The views of a scene show one set of named points, each view turned or mirrored, and shifted as a whole, with a little noise and some points left out.
In the rows, zero is written as 128.

Scene 1
View 1
q804: [124 120  80  73 146 121 138 121 110 145 103 152 109 122 117 154 126 141]
q774: [127 121  91  91 160 137 141 133 137 128 102 162 123 126 131 151 140 144]
q20: [ 97 113  92  80 170 127 134 125 143 149 106 161 114 111 145 165 137 146]
q808: [195 139  69  72 115 105 168 151  54 115  81 118 110 162  44 119 128 115]
q207: [140 105  74  72 144 112 155 158  54 142 113 145 123 115  80 158 102 118]
q511: [129 124  91 103 156 149 137 146 138 116 104 171 147 122 130 148 129 142]
q413: [132 126 106  94 176 128 150 143 162 124  98 147 110 125 145 144 157 134]
q306: [141 137  79  80 130 122 143 116 106 126  86 144 111 144  97 138 131 145]
q991: [129 140  75  68 136 111 140  96 116 139  80 141  86 147 107 136 141 151]
q446: [170 141  85  55 144  81 171 135  86 130  86  99  70 152  70 127 148 121]
q134: [108 117  84  83 158 132 134 126 120 140 108 164 120 110 129 163 123 147]
q443: [112 129 110  98 191 132 143 127 196 121  97 156 109 126 168 149 165 144]
q249: [138 126  97 111 159 151 144 155 138 107 101 170 152 126 129 147 132 140]
View 2
q808: [137 125  70 192 186 143 131 137 157  86 136 121  63 140 177  99 180 149]
q991: [144 172 153 130 154 125 125 137 128 119 130 116  72 114 154 139 137 151]
q134: [142 135 135  91 155 128 147 128 106 173 134 131  92 115 134 142 138 171]
q774: [142 129 141 106 156 132 135 124 105 164 137 147  83 123 127 131 124 164]
q804: [147 146 130 105 156 126 147 134 115 150 130 124  82 115 142 141 148 168]
q413: [147 146 157 105 153 137 114 129 103 148 144 180  57 131 115 127 100 143]
q446: [160 170  95 146 178 138 130 155 149  84 136 137  39 122 149 110 168 137]
q207: [155 123  69 117 173 132 170 134 130 142 128 106  86 121 155 124 191 170]
q306: [139 145 133 140 163 134 129 131 124 129 135 125  76 125 154 132 139 160]
q511: [134 111 133 106 156 135 139 113 101 176 141 154  93 136 130 130 115 168]
q443: [150 149 175  76 147 136 122 129  87 180 142 183  61 123  99 134  93 149]
q249: [122  91 134 123 158 133 134 103  98 182 142 152 110 145 135 128 109 176]
View 3
q207: [ 95 142 133 106 143 140 146  71 179 114 117 166 140 124  51 147 139 135]
q249: [142  82 118 116 161 114 113  86 171 129 141 132 118 160 113 108 136 102]
q808: [113 157 128 138 181 140 212  49 170 120 157 134  98  88  60 165 157 135]
q804: [138 115 119  87 143 130 121 103 185 127 129 139 133 131  77 129 161 139]
q443: [177  65 101  87 158 107 117 141 191 146 141 101 150 157 122  79 164 101]
q991: [162 126 110  84 159 131 139 118 189 136 145 120 111 107  86 135 187 155]
q20: [148 100 111  72 139 121 102 124 194 128 119 134 150 145  90 104 164 128]
q413: [167  85 102 101 171 111 146 121 188 141 149 104 142 139 117  94 166 110]
q511: [144  81 115 108 155 114 107  97 176 130 137 133 118 158 109 111 144 112]
q446: [133 152 113 112 176 137 212  89 191 129 144 114 141  87  55 141 171 139]
q774: [147  95 116  99 151 118 119 104 180 132 139 131 130 148 102 111 155 118]
View 4
q306: [133 110  85 110 127 119 112  97 179 176 142 110 136 147 115 126 148 175]
q134: [151 114  80 138 108 126  89  71 167 144 134 138 135 132 109 119 157 143]
q20: [144 127  61 133  89 114  74  61 150 109 130 148 132 152  89 123 151 144]
q443: [125 119  77 102 101 122  88  76 199  87 126 189  90 129 115 131 140 168]
q446: [118 123  77  85 128  71 127 128 158 177 152  88 167 185  96 167 137 199]
q413: [118 120  85  97 112 114 101  95 198 116 131 166 101 135 121 142 139 180]
q207: [165 115  91 135 126  88 103 103 129 197 136 100 185 135 100 148 163 143]
q991: [115 117  75 111 117 127 106  87 187 163 148 105 132 173 104 119 142 186]
q804: [143 115  82 128 113 110  97  85 163 157 138 122 138 146 103 125 154 157]
q774: [144 106  88 133 119 131  99  81 177 162 134 131 124 134 115 115 153 155]
q249: [158 107 103 121 125 121 105  99 182 153 130 167 115  98 137 138 157 148]
q808: [135 106 105  93 154  72 141 143 160 230 152  79 180 151 118 174 148 190]
View 5
q443: [173 171 107  80  86  75 138 127  85  81 152 152 116 139 149 125 137 174]
q511: [165 150 131  99 123 115 125 126 109 117 121 147 119 131 152 124 107 168]
q808: [136 192 168  58 168 189 101 174 181 146  86 210 150 191 173 123 143 143]
q991: [158 200 120  60 117 143 127 140 158 106 134 167 118 190 127 140 130 175]
q446: [136 205 141  45 143 148 102 166 179 132 120 203 156 199 164 131 163 158]
q249: [164 147 137 100 128 117 123 129 106 115 112 156 124 123 165 119 113 162]
q413: [165 179 123  71 102  98 130 143 102  81 139 169 116 147 154 119 141 171]
q20: [161 161 104  84 104  94 132 105 131 122 153 133 136 152 133 143 120 183]
q207: [134 155 137  85 162 151 104 119 179 176 115 157 167 162 150 145 125 163]
q134: [161 159 117  86 120 118 131 110 139 130 136 139 136 154 137 143 111 181]
q774: [161 160 122  89 118 115 132 127 118 116 129 149 125 150 147 127 119 169]
q306: [155 182 134  71 131 151 125 143 152 114 119 170 122 176 140 131 123 169]
q804: [159 170 115  82 115 120 130 119 133 119 134 147 124 161 134 137 115 179]

In a view up to two points have been moved. Name them for each view, in the order of its rows, or write -.
view 1 | q413
view 2 | q249
view 3 | -
view 4 | q20, q774
view 5 | q804
